Points on a hilly landscape, in no order, each with its height.
From any point a ball rolls to the lowest of the 2 points nearest to it. It stops when none of these is lower. Distance is the straight distance between rows; heights are no part of it.
K_233 height 3.40: [176 109 153 112 149 131 160 145 147 116 140 112 147 163 123 136  68 110
  83  59 150 108  71]
K_794 height 5.05: [155 126 120 136 105 142 115 121 145 184 158 133 166  57 143 157 131 157
 181 165 112 172 120]
K_384 height 2.25: [112 123 153 104 101 149 115 177 128 141  88 151 145 100  99 129  76  65
  79  90 139  80 129]
K_27 height 2.91: [ 84 160 169 150 144  92  95 128 126  68 115 137  79 168 180  97 107 159
 110 106 167 181 164]
K_819 height 3.61: [205 135  62 145 127 115 145 142 103  82 173 159 153 211  84 131 150 167
 102 155  99 119 140]
K_248 height 2.76: [146 123 110 148 141 119  86 112 163  71 141 179 108 198 155 135 133 163
 101 106 103  94 118]
K_699 height 3.26: [110 169  95 154  80  90 113  89 179  76 123 156 104 141 115 146 136 106
 108 120 154 145 180]
K_348 height 1.88: [111 108 151 113 114 141 113 142 111 126  75 148 104 138  76 113  84  73
  93 108 147  79 151]
K_249 height 0.59: [138 121 133 134  62 167  98 172  84 142 136 150 220  23 127  96 131  84
 142 142 105 132 138]
K_569 height 2.84: [137 150 156 130  67 136 126 138 149 119 132 140 139 133  71 138  75 108
 114 100 165 165 150]
K_481 height 4.63: [200 129 120 133 141 119 144 187 102 155 136 141 207 109 138 137 121 156
 118 143 123 108  65]
K_559 height 4.36: [162  98  94 106 159 143 102 115 105 122 144 125 114  67 159 156 119 171
 150 137 126 141 134]
K_161 height 6.14: [164  85  97 111 192 130 120 136  58 127 129 126 130 104 161 130 126 165
 132 134 126 100 109]
K_495 height 5.29: [164  97  93 125 180 121 135 115 151 138 100 118 108 142 118 179 140 175
 132 137  94  59  93]
K_97 height 2.19: [ 61 148 179 116 129 126 143 130 107 167  94 101 111 104 115 103 112  96
 131 147 148 115 132]
K_941 height 5.33: [133  98 109 140 163 125 105 141 116 153 107 159 126 143 140 135 151 133
 104 152  86  31  87]
K_350 height 2.22: [ 57 168 130 149 114  93 107 123 129 119 109 120  74  84 131 125  98 131
 149 145 151 184 196]
K_270 height 4.32: [ 90 140 145 164 106 129 144 119  85 130 153 132 164 136 142  60 161  82
 144 193 121 117 141]
K_225 height 2.66: [ 96 124 136 141 125 131 145  85 159 140  92  94  68 153  81 126 148 118
 161 154 106 103 152]
K_6 height 3.15: [139 135 128 112 101 143 148 125 113 118 135 121 158  68  99 135  82 113
 128 120 186 170 147]
K_33 height 3.00: [172  89 179 107 158 129 154 179 130 156 119 125 148 121 125 137  76 109
  89  73 132 103  66]
K_987 height 6.15: [111 153 129 164  74 115 117  91 190 160 148 149 119 143  93 131 172 115
 150 160  93 134 143]
K_401 height 2.00: [120 138 149 129 110 109 154 127 136 122 137 121 137 148 112 130 129 101
 129 135 177 144 132]
K_342 height 2.07: [ 56 156 175 100 140 133 138 173  97 147  92 119 133  86 141  97 123  73
 106 118 157 119 119]
K_689 height 0.87: [121 138 152 140  42 149  83 164 101 145 143 171 200  69 126 101 125  79
 126 143 109 147 156]
K_392 height 2.73: [152 100 181  91 159 132 147 197  97 130 106 118 161  99 130 108  73  90
  88  59 162 111  78]
K_492 height 4.04: [ 99 106 151 129 139 121  77 137  90 121 127 154 118 120 149  94 131 112
 136 159 134 146 168]
K_336 height 2.97: [131  99 136 108 134 150 114 148 153 126  97 137 112 131 112 154  97 111
  95  86 135  85 122]
K_999 height 1.32: [128 146 183 138  83 142 118 159 112 141 136 141 172  90 117  99 109 101
 140 129 167 177 141]
K_185 height 1.80: [ 78 150 123 136 128  75 125  91 180  88 111 112  82 170 165 125 177 134
 143 122 144 149 146]
K_164 height 4.40: [ 86 130 139 162 108 138 116 134  68 157 165 140 181  91 170  57 157  95
 149 194  84 122 146]
K_479 height 1.13: [117 124 145 129 138 124 147 158  62 100 138 118 183 108 153  84 154 102
 129 146 162 146 126]
K_406 height 3.41: [141 110  95 122 145 144 182  92 119 167 153  85  91 159  71 120 165 154
 163 192  64 111 135]
K_386 height 5.19: [167 137 142 137 120 130 122 129 157 150 155 118 106 172 109 144 153 176
 169 142 113 201 128]
K_482 height 4.47: [ 90 115 115 133 113 146  90 154  66 142 145 157 186  63 173  70 147  85
 139 171  72  91 156]
K_597 height 2.05: [120 130 122 159  91 140 111  99 132 164 161 138 134  88 122 123 125 123
 170 178  96 148 167]
K_748 height 1.44: [106 134 152 117 148 110 122 151  93  95 137 136 152 145 169  93 130 109
 109 123 177 143 124]
K_459 height 2.02: [182 137 132 165  82 155 153 145 114 216 167 120 209  88  94 119 120 134
 149 180  70 115  98]
K_906 height 2.39: [129 143 120 160 112 107  87 103 195  74 135 174 103 196 148 125 160 143
 107 103 122 130 141]
K_259 height 1.25: [181 122  91 154  83 131 113 137  97 149 151 166 173 144  91 129 143 124
 123 170  97 112 146]
K_380 height 4.02: [158  76 106 110 158 148  70 117 120  87 106 160  81 127 140 159  89 169
 109 104 107 105 153]
K_440 height 1.91: [ 72 142 150  78 165 137 128 199 102 141 109 126 166  81 162  92 137  65
  90 101 157 122  85]
K_587 height 2.52: [ 80 151 133 134 100 120 179  78 160 125  86  78  56 166  54 119 138 116
 143 139 130 113 157]
K_308 height 0.38: [145 125  90 122 151 119 148 132  79  80 159 123 166  97 163 124 136 117
 126 128 178 148 123]
K_657 height 1.59: [ 96 135 183 128 122 121 117 139 125 132  85 132 101 167  91 117  85 102
 109 111 156 110 158]
K_895 height 3.28: [136 137 124 129 146 103 142 121 112  82 154 121 112 193 137 110 133 142
 118 116 166 159 138]
K_53 height 5.18: [ 95 111 118 122 144 132  74 126 143 151 111 177 118 128 158 133 155 121
 119 145  88  64 109]
K_159 height 5.71: [160 104  91 126 171 122 108 109 114 130 138 128 121 140 152 154 160 187
 144 151 109 128 128]
K_338 height 2.06: [137 121 124 127 103 134  97 140  99  51 139 177 150 150 132 115  87  92
  82  97 163 130 161]
K_691 height 3.10: [118 152 113 156 100  98 132 110 149  97 160 148 123 163 111 125 151 120
 131 137 143 164 172]
K_842 height 1.97: [188 133 109 148 100 118 145 155 111 168 139 144 187 157 101 131 144 134
 120 169  94  93  98]
K_629 height 2.51: [ 77 121 121 132 143 134 128  98  95 151 151 101 139  57 184 103 164 115
 166 178 133 134 128]
K_349 height 2.75: [ 88 108 138 127 174 130 130 108  83 152 118 106 118 114 167 105 150 113
 143 170 126  90 124]
K_951 height 5.56: [169 111 103 135 166 124 116 113 131  98 162 124 112 179 161 150 143 195
 142 114 123 144 113]
K_121 height 3.66: [134 110 101 140 150 116  62 104 131  54 136 169  83 156 174 142 103 157
 109 112 118 133 177]
K_285 height 3.18: [178  98 124 110 127 146 118 176  92 129 130 151 189  92 135 127  98 108
  99  96 143 116 102]
K_60 height 3.96: [166 133  40 114 142 117 166 101 154  99 139 110 102 155  99 177 173 182
 136 124  90 116 121]
K_68 height 3.76: [125 118 160 120 108 130  85 119 177 134 105 147  92 150 139 153 118 153
 134  99 133 143 136]
K_920 height 2.86: [123 116 110 134 142 120 159  82 168 128 108  96  77 187  88 135 183 136
 152 156 100 109 127]
K_520 height 4.26: [152 145 134 135 122 117 124 135 162 117 159 134 162 173 170 139 132 162
 108  97 146 157  94]
K_300 height 5.35: [191 124  77 137 176 126 141 127 111  70 172 113 129 186 158 142 130 187
 114 119 122 110 113]
K_353 height 2.89: [187 141  77 143 110 120 122 136 121 110 165 166 131 190  67 144 153 153
 120 155  84 148 160]
K_135 height 5.11: [163 129 127 133 119 144 127 116 149 163 163 113 130 107 116 160 139 159
 182 159 104 200 139]
K_964 height 3.05: [ 75 128 170 104 133 155  94 177  43 111 107 122 150  27 155  43 143  93
 138 135 142 163 150]
K_679 height 3.92: [142 146 136 149  90 124 160 135 155 205 160 117 196 109 125 135 147 120
 157 155 109 123  86]
K_381 height 3.90: [137 119 157 112 127 146  86 116 177 120 112 131  84 139 154 163  72 172
 118  53 136 145 122]
K_48 height 2.20: [133 150 110 157  90 129 136 109 114 134 184 134 144 118 106 111 143 107
 165 181 102 171 172]
K_450 height 4.45: [192 131  59 129 175 125 177 141  81  75 160 128 124 223  89 140 148 185
  98 134 100 107 127]
K_183 height 5.30: [166 137 131 133 122 122 112 117 184 132 148 136 103 206 114 143 157 182
 149 107 102 164 113]
K_395 height 3.95: [203 125  80 116 181 120 172 138 114 143 146  91 147 123 129 168 126 207
 130 131 116 141  74]
K_938 height 2.42: [151 133  98 150 105 131 129 111 120 140 168 149 121 153  81 130 159 132
 148 176  85 153 177]
K_234 height 2.43: [ 84 166 161 129 112 112 120 133 134  80 118 132 118 173 166 116  93 133
  83  69 187 147 130]
K_840 height 4.59: [132 106  88 124 147 126 145  94 141 175 116  96 130  92 142 168 152 139
 159 152  97  79 110]
K_244 height 1.81: [122 155 127 116 151 127 169  93 154  57 123  83  78 174 140 142 106 161
 109  68 158 140 139]
K_102 height 2.29: [ 70 165 128 155  88 101 143  95 126 122 135 104  75  98 110 106 124 117
 163 163 131 192 200]
K_454 height 3.59: [189 102 126 111 159 162 142 131 118 124 132 110 128 102 126 166  77 161
 115  73 148 141 104]
K_580 height 3.89: [141 102 181 131 127 144  97 177  77 143 133 130 171  97 155  85 137 131
 156 146 143 166 111]
K_74 height 4.03: [169 103 115 123 175 142 144 116 145  93 134 106  99 191 123 141  95 155
 105  77 124  97 104]
K_948 height 4.37: [200 141  52 126 157 120 155 118 125 125 144 109 130 152 118 180 147 200
 120 138 109 110 104]
K_949 height 4.78: [176 145  94 146  97 119 129 121 169 153 152 152 149 147 119 167 147 156
 132 134 120 125 112]
K_799 height 1.61: [ 87 139 136 123 160  96 134  99 161 118 114 100  92 160 176 128 178 150
 152 128 153 136 107]
K_448 height 3.68: [140 114 151 133 136 163 160 113  97 189 167  78 120 101 106 102 133 137
 193 176 112 181 133]
K_806 height 2.26: [173 110 134 109 154 122 183 178 117 131 145 116 194  98 143 132 106 111
  96  90 153 108  59]
K_728 height 3.37: [112 137 124 126 114 123 154  95 127 109 130 111  87 155  58 122 131 110
 148 148 138 152 188]
K_483 height 5.10: [ 78 119 113 104 138 137  57 142 145 127 112 179 104 103 181 142 133 128
 108 127 114 101 136]
K_494 height 3.80: [153 113 140 111 140 143 140 120 141 107 127  96 101 146 128 153  84 149
 126  81 153 152 131]
K_653 height 2.65: [134 137 100 164 113 101 100 103 167  90 150 173 111 216 125 120 182 145
 119 149 112 129 149]
K_278 height 4.12: [ 89 125 151 141 120 132  94 118 123 150 109 148 108 137 134  99 140 110
 134 168 107 110 161]
K_12 height 4.57: [ 72 145 103 106 109 145  93 154 108 134 124 153 171  54 167 118 150  75
 121 137 115 111 140]
K_642 height 3.07: [107 153 134 136 137  91 135 118 120  57 137 109  82 168 145 106 107 147
 120 121 178 192 175]
K_228 height 5.47: [173 111 130 128 136 126 122 105 194 168 123 123  97 189 105 158 158 191
 164 126  74 129  94]
K_897 height 3.94: [167 114 138 117 142 167 103 114 135  94 137 119  89 139 150 157  58 175
 117  52 140 150 129]
K_87 height 4.34: [185 126 128 139 121 120 159 182 122 188 141 139 232  69 137 142 132 123
 114 134 123 110  58]
K_942 height 3.49: [119 140 121 123 117 112 143  80 167 102 119 101  58 169  93 144 150 138
 148 124 137 156 164]
K_328 height 3.22: [167 117  87 136 127 124 113 114 163  98 135 144 116 193 111 148 148 167
 110 115 102 105 122]
K_399 height 3.39: [172 129  70 133 114 131 157 117 131  77 158 148 138 173 112 156 123 130
  97 109 142 109 136]
K_835 height 4.97: [106 117 125 102 172 137  88 144  83  90 129 141 122  98 186 110 106 130
 122 101 159 151 133]
K_396 height 1.03: [156 117  91 118 139 124 179 140  84  93 145 112 165 113 115 127 119  96
 107 123 180 114 121]
K_498 height 2.50: [121 114 157  97 158 139 143 172  95 112 101 120 127 125 129 117  60  90
  70  56 175 107 113]
K_134 height 4.23: [166  73 112 101 162 154  82 115  93 125 110 130  96  85 127 157  86 157
 139 122 116 128 149]
K_391 height 1.92: [ 33 194 139 108 111 112 113 158 157 119  70 148 100 137 169 134 108 127
  76  62 165 114 126]
K_929 height 2.77: [133 113 119 131 126 125 113 137 145 140 130 165 144 169 116 124 143 111
 100 126 122  75 108]
K_491 height 3.02: [155 116 127 118 123 142 133 128 137 150 139 124 148  95 120 175 108 135
 144 119 145 158 121]
K_512 height 3.44: [114 137 147 131 122 118 104 136 185 128 119 157 127 180 166 147 143 143
 106  85 140 105  92]
K_857 height 0.83: [132 121 130 117 161 129 158 152  75 103 151 105 178  72 165  97 148 112
 142 139 186 163  86]
K_37 height 1.76: [ 48 193 143 132  92 112 119 142 178  91  49 143  67 155 138 136  96 148
  80  50 149 117 133]
K_892 height 5.02: [185 109  58 126 190 116 173 122  93  75 159 109 121 177 122 141 150 177
 118 141 130 137 130]
K_168 height 6.38: [164 130 124 131  93 131 143 114 213 129 111 132 110 195  61 153 134 140
 119  86 117 125 111]
K_5 height 0.82: [112 125 138 142  76 165 103 131  77 130 146 130 186  28 129  79 125  93
 160 162 109 154 157]
K_606 height 4.77: [136  74 113 121 162 159 110 121  95 176 104 109 102  86 125 129 123 133
 148 177  77  64 123]
K_518 height 1.16: [125 142 116 117 134 115 151  76 201  80  94  92  72 172 149 153 146 161
 142  66 129 127 114]
K_260 height 1.67: [164 125 137 149  78 161 116 145  96 181 158 136 185 102 104 115 128 126
 160 170  86 137 134]
K_898 height 3.56: [114  89 162 107 148 149  91 164  70 151 118 133 145  85 145 106 130  92
 122 143 118 103 123]
K_716 height 5.31: [132 109 123 120  88 140  84 148 111 127 116 181 155 102 112 128 107  97
 104 132 115 105 155]
K_614 height 6.49: [158 149 122 116 106 137 164  95 225  98 102 106  79 219  44 136 153 140
 116  77 100 141 124]
K_29 height 2.80: [ 74 144 173 135 143 101  77 133 100 105 110 142  78 133 170  97 109 136
 137 133 151 191 162]
K_288 height 4.01: [176 161 109 136 147 115 162 129 137 115 179 121 171 180 144 140 160 172
 130 120 139 165  85]
K_299 height 4.86: [168 113 118 123 152 125 107 165 110 161 128 154 182 109 164 139 133 168
 123 140 105 106  79]
K_883 height 1.79: [123 136 147 128 126 135 105  99 202  75 103 136  79 191 170 135 118 153
 100  60 121 106 108]
K_925 height 4.46: [178  97  97 121 177 123 181 115 149 111 131 105 109 192  87 149 124 147
 121 105 111 102 104]
K_276 height 5.91: [144 109 160 129 152 120 162 122 176 189 118 108 130 155 112 148 141 145
 145 125 117 105  84]
K_265 height 2.36: [107 113 138 105 174 131 134 105 140  79  81 101  70 153 148 141  82 133
  93  48 150  82 119]
K_88 height 1.57: [ 92 174 154 131  73 113 102 121 186  80  87 135  79 169 110 135  79 152
  94  64 146 134 153]
K_388 height 1.74: [108 141 149 128 104 119 102 161  93  83 114 162 146 137 146  97 106  86
  90 112 171 143 154]
K_761 height 1.89: [135 123 144 141  77 149  82 132 127 185 145 158 159  89 134 133 128 117
 149 157  98 141 133]
K_516 height 4.62: [ 86 140 105 111  90 133 106 131 118 126 136 149 151  41 147 145 126  86
 122 133 149 138 152]
K_501 height 6.00: [178  88  84 129 206 119 135 124  70 105 132 117 121 161 155 127 137 170
 118 143 123  89 106]
K_850 height 4.69: [124 134  92 129 105 121 110 113 134  98 135 142 127  78 140 156 120 115
 131 133 150 154 165]
K_844 height 2.10: [ 60 179 142 146 102  80 116 113 142  99  86 130  71 129 140 120 118 144
 117 118 158 163 184]
K_156 height 4.91: [121 109 119  79 175 154 103 149  95 105 112 131 121  73 176 136  89 128
 108  80 150 119 114]
K_820 height 2.48: [175 128  97 129 102 132 122 129 110  64 160 165 145 131 128 144  76 127
  96  90 152 150 153]
K_826 height 2.24: [ 87 176 156 120 121 103 159 129 144  97 117 102 122 168 135 118 123 118
 107 106 191 145 122]
K_741 height 6.27: [152 131 133 140  94 138 120 100 200 156 112 131 106 162  68 164 142 131
 150 122 103 118 125]
K_414 height 5.51: [154  91 111 135 157 124 125 171  76 169 101 155 159 116 129 123 133 118
 114 173  67  21  89]
K_208 height 5.03: [ 91 134 125 107 151 128  66 144 114  92 117 169 124 114 200 127 119 123
 107 103 136 126 146]
K_223 height 2.53: [125 154 162 136 113 117 111 111 165 106 109 122  62 161  91 147  90 152
 137 101 136 207 189]
K_387 height 6.02: [137 114 155 138 135 140 127 134 157 216 122 123 130 122 115 139 141 136
 142 157  88  85  83]
K_831 height 2.90: [140 148 116 161 125  86 115 113 147  88 170 159 100 205 114 123 173 140
 127 147 115 182 172]
K_763 height 3.72: [114 132 170 136 102 149 137 110 128 185 146  96 134  98 115 115 117 124
 183 169 117 176 132]
K_186 height 3.06: [176  74 146 107 128 145 117 191  98 150 102 150 186  92 110 126  97  83
  85 101 116  77 101]
K_131 height 2.21: [ 41 157 142 128 105 107 117 137 123 135  93 149 117 123 139 103 134  80
 101 142 150  99 155]
K_441 height 2.59: [ 92 153 151 116 137 132 133 148 130  89 125 139 127 155 162 118  95 105
  77  77 179  98 124]
K_787 height 3.65: [155 131  63 143 127 115 141 107 149  72 153 152 112 194  86 138 155 131
 111 135 124 114 151]
K_151 height 1.30: [125 119 112 125 142 115 135 140 110 139 141 135 160  93 173 134 159 108
 138 157 153 117 106]
K_71 height 3.42: [145 142 137 133 118 138 206 136 114 151 175  78 167 112  87 120 138 104
 151 145 165 177 122]
K_77 height 2.09: [ 95 139 134 106 170 122 158 107 120  75  87  86  76 146 135 134 107 137
 102  76 170 120 138]
K_839 height 5.66: [162  78 136 126 162 119 117 179  60 157 103 139 163 134 136  95 139  98
  98 148  88  52  91]
K_343 height 4.52: [ 86 119 102 106 145 151  97 165  77 147 135 140 177  53 184  98 160  85
 121 162  89  93 113]
K_378 height 3.55: [154 150 116 124 122 127 194 117 140 156 183  87 151 133  91 129 171 136
 164 155 140 201 127]
K_910 height 6.31: [182 110 100 131 164 124 151 152  71 159 143 109 173  68 129 140 133 168
 141 165 113 116  81]
K_934 height 3.64: [100 112 159  95 144 169  94 181  77 178 115 130 162  40 159  80 145  91
 138 129  99 119 102]
K_704 height 3.97: [119 109 170 135 133 123  79 168  69 118 137 154 158 110 173  73 145 117
 144 154 139 171 153]
K_461 height 3.63: [110 133 156 111 128 130  79 139 162 153 117 160 127 138 161 142 134 129
 122 103 127 126 109]
K_301 height 4.48: [135 116  80 108 153 139 129 113 126 148 125 123 137  65 166 170 142 154
 150 139 129 113 105]
K_140 height 1.33: [106 123 120 126 171 104 139 108 147 143 124 109 129 121 175 140 179 145
 151 139 139 118  93]
K_889 height 1.56: [ 89 126 141 120 147 128 102 161 105 137 137 155 163 104 195 115 163 101
 118 133 143 120 114]
K_152 height 2.63: [ 99 128 173 141 120 127 115 119 101 129 121 121  84 123 102 102 101 131
 167 159 137 189 185]
K_877 height 2.71: [ 62 134 186 140 136 110  97 116 110 135  84 112  58 138 137  95 111 137
 150 153 145 160 172]
K_936 height 4.76: [ 86 139 104 115 126 121 131 113 114  99 106 132 109  83 140 145 104 100
 116 125 166 129 166]
K_138 height 1.87: [155 119 172 121 143 128 144 155 110 120 137 124 145 160 132 109  89 121
 106  92 175 149 115]
K_480 height 6.10: [132 130 126 153 102 126 127 108 168 189 137 137 133 143 104 140 166 138
 152 163  91 103 109]
K_488 height 2.47: [193 150 116 163 106 118 159 160  90 188 148 132 207 117  99 121 134 152
 142 190  76  87  80]
K_375 height 2.54: [123 144 180 140 118 121 110 123 135 149 146 123  94 148 110 112 128 147
 168 163 122 221 174]
K_616 height 2.44: [ 61 120 115 135 147 122 105 104  95 129 131 126 109  86 164 114 145 108
 162 181 120 135 168]
K_670 height 2.64: [109 127 139 102 152 134 126 142 145  92 100 127 104 146 164 129  83 122
  70  56 152  79  99]
K_571 height 1.99: [189 111  80 142 114 109 107 151  80 131 137 170 161 131 110 142 129 160
 115 170  88 101 127]
K_171 height 2.72: [181  95 145 110 161 111 163 200 118 173 118 125 177  90 135 142  98 107
  92  96 123  89  52]
K_599 height 1.71: [174 114 100 116 160 131 185 137 116 111 147 103 165 116 140 146 115 130
 117  94 171 120  76]
K_656 height 2.81: [148 132 141 120 119 128 157 122 168 147 140  86 136 123 105 162 116 148
 155 112 153 181 112]
K_937 height 4.94: [159 138  89 142  91 140 136 113 143 168 166 138 162 102 111 166 146 145
 151 165  99 144 116]
K_129 height 5.17: [154 125 119 128  80 136  80 161 131 142 134 185 191  99 133 142 130 107
 109 120 121 119 111]
K_114 height 1.70: [151 127 142 138 105 131 144 142 115 154 156 119 163 137 105 109 134 112
 145 148 137 149 130]
K_247 height 3.16: [138 115  76 139 134 131 171  81 160 145 140 104  82 183  55 126 198 147
 155 173  52 104 137]
K_464 height 5.04: [148 123 131 119 117 147  95 179 111 168 125 166 202  81 163 138 131 117
 110 127 107 102  87]
K_188 height 2.99: [ 65 134 187  95 157 159 109 173  60 146  94 100 130  24 152  58 124 104
 159 139 143 171 118]
K_320 height 4.90: [177  89  95 116 203 121 161 109 134 111 109  96  86 182 118 151 138 185
 133 110 110  76  90]
K_545 height 6.57: [136 155 124 127 100 117 147  83 236  88  81 109  80 217  88 122 157 150
 124  67 108 116 102]
K_694 height 1.11: [101 153 176 131  77 160 113 164 102 162 131 140 199  56 122  82 116  72
 136 133 135 153 123]
K_663 height 4.10: [142 133 134 138 119 128 168 159 150 190 156 124 204  82 148 150 148 102
 130 136 129 111  67]
K_676 height 1.34: [103 156 168 130 102 112 129 118 160 107  97 125  91 181  94 131  89 122
 117  95 167 145 150]
K_505 height 2.82: [108 117 123 114 133 136 144  91 140 138  88 103  82 130  95 148 117 102
 133 129 125  90 141]
K_98 height 2.49: [112 162 144 135 107 121 170  98 177 158 139  75  88 157  87 140 165 137
 189 145 100 180 149]
K_953 height 2.30: [ 67 146 164 130 106 108 161 112 138 146  88  91  96 125  84 114 119 105
 129 139 153 126 151]
K_944 height 3.62: [171 122  88 117 152 128 168 113 135 149 147  90 129 114 125 173 137 171
 169 130 117 141  90]
K_458 height 5.70: [170 100 140 129 162 115 145 117 184 166  99 118 103 193 104 150 158 166
 137 127  89  80  69]
K_352 height 3.57: [149 115 136 135 154 153 171 116 101 180 174  82 110 150  85 118 154 149
 174 186  90 159 140]
K_145 height 2.23: [138 130 187 113 149 130 161 167 106  99 113 124 145 172 124  93  66  93
  80  64 176 110 110]
K_838 height 1.50: [ 96 143 157 127 131 118 125  92 210 103  70 103  73 170 153 135 142 154
 118  65 132 114 100]
K_69 height 2.32: [ 42 154 136 137 129 114 111 117 106 118 110 124 107  95 160  98 133  93
 130 157 144 125 167]
K_915 height 1.12: [113 103 145 129 121 164 146 110  76 165 130 101 145  56 128  89 117 107
 159 175 116 119 139]
K_771 height 5.83: [147  95  86 128 182 121 133 119  85 118 138 111 109 153 133 123 158 158
 151 177 115 105 132]
K_725 height 2.78: [171 107  57 124 130 118 116 128 108  93 137 164 145 156 114 151 130 139
 104 143 110  92 140]
K_957 height 4.83: [ 89 132 112  89 163 142 115 141  90 103  87 128 118  60 150 138 113 103
 105 103 169 110 138]
K_784 height 3.50: [125 132  85 163 129  91  78  95 157  28 137 161  81 149 142 140 123 138
 103 113 121 142 186]
K_747 height 5.50: [ 82 168  98 158  76 118 166  55 171 144 156 105 103 101  99 143 165 102
 164 165 111 132 167]
K_760 height 3.19: [138 109 123 135 124 142 162 101 102 130 146 102 112 151  63 108 146 106
 152 174 108 130 158]
K_316 height 3.17: [109 135 130 137 123 105 102 127 178 131 118 187 138 182 150 133 168 125
 104 117 120  68  96]
K_531 height 3.67: [156 128  88 114 127 118 147  82 170  94 124 106  92 147 102 174 153 154
 141 112 120 143 139]
K_226 height 1.75: [ 89 122 143  94 170 125 111 177  74 114 111 139 162  89 184  99 142 100
 102 107 158 127 100]
K_64 height 4.70: [113  87 118 124 152 156 137  91 139 178  98 107  93 102 119 151 135 125
 155 160  79  75 115]
K_802 height 3.01: [133 132 152 115  96 142 147 141 141 148 123 124 149  98  90 151  81  95
 118  98 183 141 134]
K_411 height 2.93: [ 60 129 194 104 174 156 124 147  89 188 110  97 125  50 157  83 122 103
 158 140 131 149  96]
K_227 height 2.62: [124 154 141 119 111 119 169  83 188 157 108  80 100 140 102 163 142 142
 169 117 139 169 124]
K_346 height 5.45: [ 77 131 104 148  71 161 117  76 139 167 136 137 131  56 121 127 119  87
 140 163  81  78 163]
K_319 height 4.49: [172 133 129 135 105 117 121 142 169 145 146 166 171 165 143 156 118 148
 106  97 135 123  88]
K_865 height 1.39: [131 119 131 134 113 142 134 136  99 179 142 124 186  98 123 113 137 107
 144 170 119 107 112]
K_579 height 2.08: [ 18 184 136 109 122 104 117 147 145 119  77 149 112 136 175 111 138  95
  84 120 157  98 129]
K_963 height 6.20: [153 140 120 151  71 125 106  96 196 148 141 153  97 172  61 148 156 142
 153 147  86 145 154]
K_683 height 2.41: [ 45 172 150 152  97 118 180  90 143 144 105  86  80 144  73 101 131 113
 151 168 131 142 173]
K_275 height 0.96: [ 91 116 146 136 101 173 124 110  64 155 142 104 152  25 132  67 104  98
 169 160 100 147 173]
K_544 height 2.35: [ 90 141 141 129 119 120 128 133 152 118 105 161 135 168 126 123 132  75
  83 113 154  68 112]
K_661 height 3.73: [164 154 111 133 120 109 175 123 156 146 186 117 165 176 120 141 183 145
 154 146 129 191 112]
K_296 height 6.23: [159  80 107 112 187 139 139 162  54 140 122 109 163  52 144 122 129 131
 134 142 123 103  93]
K_720 height 3.79: [137 142 150 152  97 150 159 108 152 206 173 102 162 113 104 116 136 129
 178 168  92 158 114]
K_139 height 2.67: [153 150 162 135  92 135 115 119 163 110 141 142 101 167  63 139  84 128
 130 101 142 188 180]
K_778 height 5.40: [105 130 123 139  65 152  93 122 114 156 124 166 151  80 114 119 124  72
 129 154  94  91 167]
K_437 height 5.48: [ 58 158 106 150  77 142 140  67 166 151 119 128 105  75 115 126 132  95
 150 164 105  99 168]
K_777 height 3.30: [179  91 109 117 162 146 146 124 119 147 131 107 127  97 102 181 108 155
 138 119 131 136 102]
K_360 height 3.83: [115  97 124 124 148 130  78 114 140  92 110 156  86 141 154 145 114 147
 109 105 131 107 150]
K_25 height 2.46: [133 153 144 138 108 135 141 106 152 158 167  98  95 129  82 119 136 139
 182 172 101 231 173]
K_779 height 3.27: [121 141 138 120 117 146 178 126 105 141 152  83 161  62 102 125 106 110
 151 144 191 176 116]
K_790 height 2.45: [113 157 160 158  98  86  86 120 162  87 119 153  78 148 117 131  99 141
 135 118 136 212 204]
K_478 height 3.35: [ 92 133 152  99 132 122  99 137 126 130  90 136  96 103 152 136  95 123
 113  87 154 125 130]
K_928 height 2.61: [107 121 123 133 167 128 159 106  91 154 159  90 138 106 163 104 173 129
 160 198 129 127 113]
K_800 height 1.98: [ 55 182 117 153 116  68 124  93 165  60  91 130  64 150 158 122 147 140
 123 113 151 143 169]
K_678 height 2.83: [170 123 100 119 123 138 126 139 114  90 142 145 164 111 151 151  93 123
  92  90 158 124 115]
K_808 height 2.60: [133 103 145  98 132 136 115 168 137 160 100 154 154 110 119 143  94  83
  86  99 124  70  96]
K_523 height 3.38: [ 92 155  89 161 107  85  94  89 171  45 109 165  64 143 113 134 131 123
 102 123 134 145 202]
K_305 height 2.85: [ 81 115 171 112 165 149 126 120  90 193 120  99 124  85 154  90 136 107
 160 159 109 108 117]
K_112 height 3.21: [ 99 133 127 111 111 130 117 119 166  95  91 141  98 129 133 159 108 114
  96  84 155 105 137]
K_70 height 3.81: [154  94 165 137 138 142  93 188  48 158 122 143 189  92 159  88 147 124
 142 151  98 131  93]
K_272 height 2.98: [107 111 130 130 123 144 170  93 121 134 111  98 105 153  65 115 120  82
 127 156 132  86 143]
K_55 height 5.65: [174 105  95 126 172 118 131 125 162 123 111 129 121 155 158 172 125 195
 102  92  94  48  66]
K_980 height 3.71: [139 100 161 125 140 162 114 196  55 159 117 122 197  38 147  82 150  94
 145 135 105 115  94]
K_431 height 2.37: [ 91 169 137 155 101 111 154  82 157 139 151  83  79 121  88 129 155 128
 179 169 112 208 191]
K_266 height 2.01: [ 96 152 149 127  91 112 110 154 136 109 119 174 168 152 147 109 127  85
  83 118 160 114 143]
K_975 height 1.52: [129 154  92 103 127 115 180  89 185  73 117  65  71 163 122 152 120 149
 139  64 143 156 139]
K_796 height 2.12: [122 142 139 147 128 106 111 100 202  77 108 138  71 221 123 118 147 153
 105  92 116 127 133]
K_174 height 4.41: [210 108  95 118 150 151 155 119 149  93 144 102 108 181 103 166  82 190
 110  80  99 123  92]
K_10 height 2.31: [100 147 146 158 103 102  95 118 135 109 132 149 107  96 140 119 111 128
 145 140 147 204 189]
K_371 height 3.46: [ 95 113 142 103 126 150 106 141 109 156 112 134 122  81 136 125 111 101
 122 130 136 105 128]
K_861 height 4.21: [100 119 148 151 115 127 128 120 117 150 141 142 143 157 121  97 157  95
 138 181 113  86 123]
K_876 height 1.55: [154 128 171 123 108 125 118 153 111 113 157 139 158 133 117 101 103 116
 128 117 171 191 135]
K_594 height 3.70: [180 107 129 127 165 145 174 131 137  87 149  96 105 166 140 138  68 134
  78  48 143  94  78]
K_746 height 0.86: [124 119 110 134 166 100 173 132 127 166 142 109 169 104 175 138 172 129
 141 169 133 101  67]

For each start below, name the point where the ball stops.
K_941 | K_676
K_778 | K_746
K_942 | K_746
K_55 | K_308
K_495 | K_308
K_164 | K_676
K_188 | K_676
K_910 | K_746

Call two points neighbours if one is among the 2 nearest of the other. Go from one point of each pair to the other, from neighbour to neighbour, staying as low as possible. Name the highest point that can't be avoided.
K_518 / K_865 | K_670
K_259 / K_260 | K_488
K_308 / K_249 | K_33
